Points on a hilly landscape, in no order, each with its height.
A ball rolls from a point to whichever of its 2 nearest points has the largest drop for the distance, and stops where none of them is lower. Distance is the straight distance between rows; heights are no part of it.
gipog: [106 145 115  91  82 102 116  96  93  72  93 112 117  95 111 137  85  86
 167 112  90 123 129  68  82 114]  (h 33.4)
fome: [ 88 122 101 118  99  71  96 112 133 109  74 109  81 109 124 116  65  89
  96  93 125 104  94 104 106  65]  (h 53.6)
visu: [108 122 114  89  75  91 128 106  77  65  78 130 119 106 118 134  75  99
 140 103 112 118  98  81  81 114]  (h 35.3)
Padar: [ 82 100  97 124 104  86 100 109  94 110  90  67  44  83  60 110  81 124
 120  54 102  61 115  99  85  96]  (h 70.1)
kur: [ 87  94 110 122 108 109  88  99 146 126 100  94 103  81  86  91 124 100
  78 108  72 106 112 101 107  73]  (h 62.9)
vasep: [115 129 127 120  58 132 142 122  76 100 125  99 115 100 113 127 108  90
 123  99 114 125  92  85  93 104]  (h 31.6)
katab: [ 94 111  96 102  97  55  91 126 102  74  67  94  50  80  90 120  51 101
 105  51 113  70 100  87 104 127]  (h 68.4)
Garup: [ 95 101 102 111 114 116  80  80 107 128 110  85 126 108 103  79 103  81
  91 135  72 113 126 113 125  55]  (h 58.5)
fen: [ 87  65 105 103 111 132 101  68 124 121  93 115 112  68  63  88 149 130
  86 124  46 102 109 105 103  99]  (h 39.7)
zego: [ 77 106 115 123  88 112 102 116 113 116  96  89  87  89  92 123 107 102
  99  90  97  83 113  77  97  86]  (h 42.5)
rete: [ 96 142 116 106  88  91  82 110 110 101  98 104 101 107 110  89 101 120
  93  57  87 133 107  98 104  91]  (h 34.6)
foz: [ 88  98 126 112  88 138 100  97  97 114 108 112  94  87 107 128 133  92
  86 138  77  70 106  81 113  93]  (h 51.6)
tobi: [137  94  91  84 106 117  96  96  70  70 126 105 141  82  98  64 123 117
  93 102  65 106  92  95 145 105]  (h 28.7)
kibul: [106 105 126 123  86 136 142 110  80 107 106  94 122 105 115 117 101  78
 115 128 116 116 107  83  98  76]  (h 37.4)
Gaz: [139 122  98  87  92 131 102  72  62  89 130 117 124  85 104  74 119 126
 120 109  47 124 101 107 127  84]  (h 19.0)
vigug: [ 97 101  89 110 124  93  76 101 130 131 114  56  73  85  61  86 108 100
 113  81 100  83 120 109  86  94]  (h 72.4)
Vido: [123 101 108  99  85 122 116  89  63  87 104 124  96  92 132 117 103  96
 117 131 109  80  89 112 116  67]  (h 58.2)
vufib: [122 132 106  69  68  86 110  81  74  75  95 131 112 106 102 108  91 123
 144  73  94 140  99 115  56 130]  (h 20.0)
getef: [ 64  60  83  71 121 108  91  90 127 115  94  88  91 112  84 113 113  85
  92 135 114  90  98  85  45 136]  (h 13.6)
Rupo: [ 90  65 116 111 116 135  99  81  89 108  93 113 104  77  81  87 133 120
  67 124  49  83 107  97 127  81]  (h 42.7)
Kib: [126 106  99  76  69  85 109  90  74  82 102 109 104  94  86 113 101 111
 129  84 115 100 100 122  65 132]  (h 17.7)
dib: [120 113 113  96  87 117 110  93  80  90 107 121 114  91  97  92 118 131
 111  86  69 123  96 100 102  87]  (h 25.9)
Dabok: [117  67  82  59 104  96 104  89  99  92 126  95 118 100  67 101 127  97
 116 121 124  98  86 115  54 157]  (h 12.5)
popa: [130 116  99 107  92 101 116  88  65  95 104 118  96 104 106 104  91 115
 122  95 122  94  97 123 111  74]  (h 59.8)
rolo: [ 84  83  88 104 124 108  72  62 104 127 106 104 103 106 115  74 103  86
  80 143  57  70 115 127 133  56]  (h 55.9)
kobiv: [136 138 109 121 105  93 143 111  65  89 103 103 112 109 115 120  73  79
 145 113 147 105 116  99 134  82]  (h 29.2)
luve: [102  93  87  85 120  85  74 122 121 101 119  68 107 112  93  68 111  84
  76  75 111 111  99 102 102 117]  (h 31.3)
kizal: [138 124 102 108 114  94 122 118  87  81  99  92 129 108 128 109  75  56
 118 130 145 108 106  85 141  83]  (h 25.8)
Zevug: [ 93 122 110  99  65  82 121 114  71  80  94 111  96 124 125 139  66  88
 127  91 139 105 101  97  84 129]  (h 37.2)
zevu: [ 93  53  86  77 128 110 106  93 111 112 112  78 107 101  57  91 132  96
 109 120 120  89  99  97  55 141]  (h 7.0)
vug: [ 82 111 120 125  80 131 100 104  80 119 110  95  88 104 110 112 115 106
  90 104  83  83 117  82 110  76]  (h 46.7)
lopo: [100  91 104 109 101 107 104 113 114 116 105 101 110 112 113  91 103  87
  56 105 120 102  76 113 116  80]  (h 48.2)
refe: [ 78  91  97  85 105  84  74  98 139  98  73 127 112  98 125  99  95 100
  71 111  74 114  77  91  96  89]  (h 26.8)
tol: [ 79  67  98 107 116 125  95  67  93 130 111 115  72  88  77  95 130 126
  62 121  74  69  95 117 118 101]  (h 46.6)
kuz: [ 93  60  96 101 119 118  97  81 117  92  86 116 143  73  84  56 138 118
  72 118  31 123 100  98 117 108]  (h 36.8)
kival: [105 101 111 102  80 135  99  86  73  89 103 123  90  89 139 125 122  92
  93 142  84  66  95  95 120  83]  (h 55.6)
lanuz: [ 94  76  87  85 125  90  85 100 131 107 103  85  90  76  86 116 105  78
 103 135  93  59 109  75  96 105]  (h 23.6)
Pas: [111 122 115 123  82 111 114 111  69 101 107  92 101 107 105 101  96 114
  97  80 111  93 103  94 124  76]  (h 61.7)
Tamom: [ 93  62  84 103 118 125  82  53  72 121 100 109  93 106 113  74 112 102
  90 147  70  68 106 139 124  59]  (h 53.4)
geb: [114  74  92  83 113 116  89  94 101  77 107 109 138  80  89  67 125 112
  79 110  53 111  98  97 124 107]  (h 34.0)
lilif: [100  96  88 116 118  96  95  96  90 120 119  53  58  85  55  95  92 114
 124  81 102  59 130  98  87 101]  (h 71.2)
petu: [ 86  47  67  95 146  96  89 101 149 115  94  68  83  94  70  58 104  99
  69  96 104 110  77 125  77 118]  (h 37.5)
debun: [ 80  96 105 119  83  84 107 127  96  88  71  83  55  81  68 126  69 114
 119  53 110  64 110  82  84 123]  (h 69.2)
moti: [114 134 123 116  61  80 135 124  64  75  96 100 100 117 108 120  65  89
 127  63 144 106 107 100 104 135]  (h 39.1)
tofi: [ 72  90  98 111 119  95  67 103 154 128  93  82  75  79  85  93 113  99
  67  96  68  88 108  96 101  91]  (h 64.3)
garo: [137 122  99  88  93 105 107 103  94  84 122 108 141 105 128  84 102  84
  89 115 105 136  83 105 128  93]  (h 13.4)
dinud: [ 94  81  88 105  97 100  88  81  77 125 114 102  58 109  76  93 105 134
  79  81 103  66  85 123  95 100]  (h 47.8)
sutol: [ 87 100  98  89 112  83  91 123 127  93  87  85 103  89 111 129  91  67
 108 122 105  79 120  57 102 106]  (h 28.9)
lonok: [ 93  98  83 107  95  86  91  79  91 121 101 106  65 117  93  98  84 120
 109  77 112  82  96 133  82  82]  (h 50.3)
remiv: [ 98  51  54  72 125  82  83  73  84 103 117 100  87 128  86  57  94 123
  82  86 111  89  71 142  84 121]  (h 42.0)
Zedad: [115  86  90  62  79  87 104 103  93  79 102 105 110  94  73 114 110  95
 121  92 131 102  86 115  43 160]  (h 15.4)
nikuz: [116 121 121  94  79 103 119 108  71  73  84 116 108  95  96  99  94 132
 113  56  91 129  92  90  96 108]  (h 26.2)
kab: [105 145 120  99  50  97 118 107  80  85  91 123 104 110 111 111  93 125
 119  51 104 145  90 109  73 121]  (h 22.8)
gorad: [119 116 112 115 101  91 124 113  54  71  84  95  93 112  92 107  73 104
 130  74 128  99 125  80 118 116]  (h 41.4)
tinu: [107 132 121 106  45 115 137 116  84  92 110 116 115 103 101 125 100 104
 122  82 118 129  85 103  67 124]  (h 26.6)
fopi: [ 87 107  81  96 116  59  66 109 122  96  85  87  54  89  99 103  65 106
  93  69 102  69  90  95 108  96]  (h 67.3)
dip: [ 98  98 113 106  91 118 139 120  75  92  97  89 125 128 116 116  88  78
 110 116 137 123 109  69  85 102]  (h 41.5)
Soz: [ 94 111 105 100  88  86 114 117  73  85  96 108  96 135 138 129  66  80
  96 100 139  91  95  84 108 106]  (h 39.9)
Kego: [ 71  87  87 105 125  74  70 102 138 110  77  92  66  98 113  98  80  98
  65  97  87  79  89  82 109  81]  (h 65.9)
buke: [104  66  66  86 115  94  89  68  76 106 115 111  92 114  93  74 102 126
  95 102  97  78  78 142 105  96]  (h 44.3)
dono: [141 132 105  92 112  92 115 121 112  73 102  94 149  97 120  99  92  63
 116 119 123 135 101  85 129  99]  (h 21.1)
zosaz: [ 94  51  66  83 125 101  94  88 113 104 111  94 111 109  74  57 120 113
  70  90 105 107  71 136  87 137]  (h 39.8)
sif: [ 84  72  77  91 145  78  76 114 133 105  91  59  83 102  88  61  97  90
  81  80 108 101 101  97  90 110]  (h 35.2)
Pura: [135 153 111 108  98  91 133 100  74  75 100 103 115 105 108 120  78  89
 162 100 114 131 127  95 109 107]  (h 31.4)
mumes: [ 87 118 117 118 103  90  90 125 130 103  86  86  90  95  96  95  99 102
 104  68  98 110 117  83 103  85]  (h 38.7)
diz: [ 86 106 103 126  99 116  79  82 122 140 121  94  99 100  92  86 122 106
  76 112  73 100 113 126 119  63]  (h 61.0)
lebeg: [ 71  79  71  74 111  81  73  89 147 114 103  99  78  91  93 122 103  83
  97 134  95  78  95  98  66 128]  (h 18.3)
Leb: [ 84 119  90 107 101  77  87  96 108 111  85 110  78 128 114 101  72 110
 110  69 127 106 103 118  89  81]  (h 51.9)
zerit: [ 86  86 105  83 113  82  84 114 149  96  74 108 125  89 116  98 104  85
  77 115  82 121  94  70  87 110]  (h 23.8)
Led: [ 98 108 112 133  92  91 105 122 148 129  96  99 105 103 112  98  94  83
  78  95 120 117  84 118 104  57]  (h 51.8)
gud: [ 81  61  95 105 112 133  94  55  71 120 106 119  76 103 103  94 126 112
  70 147  79  65  94 134 121  90]  (h 50.1)
bebib: [ 98 112 105 105  97  98 112 124 104 103 106  86 115 125 123 108  90  70
  89 106 139 108  94  88 103  94]  (h 43.8)
rizus: [ 89 121 104  84  93  90  79 102 113  88  90 123 111 116 130  89  94 108
  84  76  80 134  95  92 101  96]  (h 30.9)
pip: [ 85 101 109  95  98  87  93 133 155  97  80  94 116  90 115 121 102  67
  87 115 108 111  96  60  85 114]  (h 27.3)
Vuzo: [113 110  93  82 108  88  79 111  97  83 123  95 130 126 120  61 106  88
  68  86 108 132  85  99 128 114]  (h 23.7)

Call two points neighbours if one is among the 2 nearest of the other. Go from one point of each pair to the other, from neighbour to neighbour, staying as low as possible. Name the highest point that can't be avoided.
Gaz and zerit -> sutol
Zevug and Gaz -> bebib
kab and Gaz -> nikuz

Write out the way that a ball takes from each point below.
Vido -> kival foz vug zego mumes rete rizus refe zerit
dip -> kibul vasep tinu kab
Led -> lopo bebib Soz Zevug
diz -> Garup rolo Tamom gud tol Rupo fen kuz geb tobi Gaz
Pas -> vug zego mumes rete rizus refe zerit
Padar -> debun katab fopi Kego tofi kur diz Garup rolo Tamom gud tol Rupo fen kuz geb tobi Gaz
Leb -> lonok dinud buke remiv zosaz petu sif luve Vuzo garo
vufib -> Kib Zedad Dabok zevu
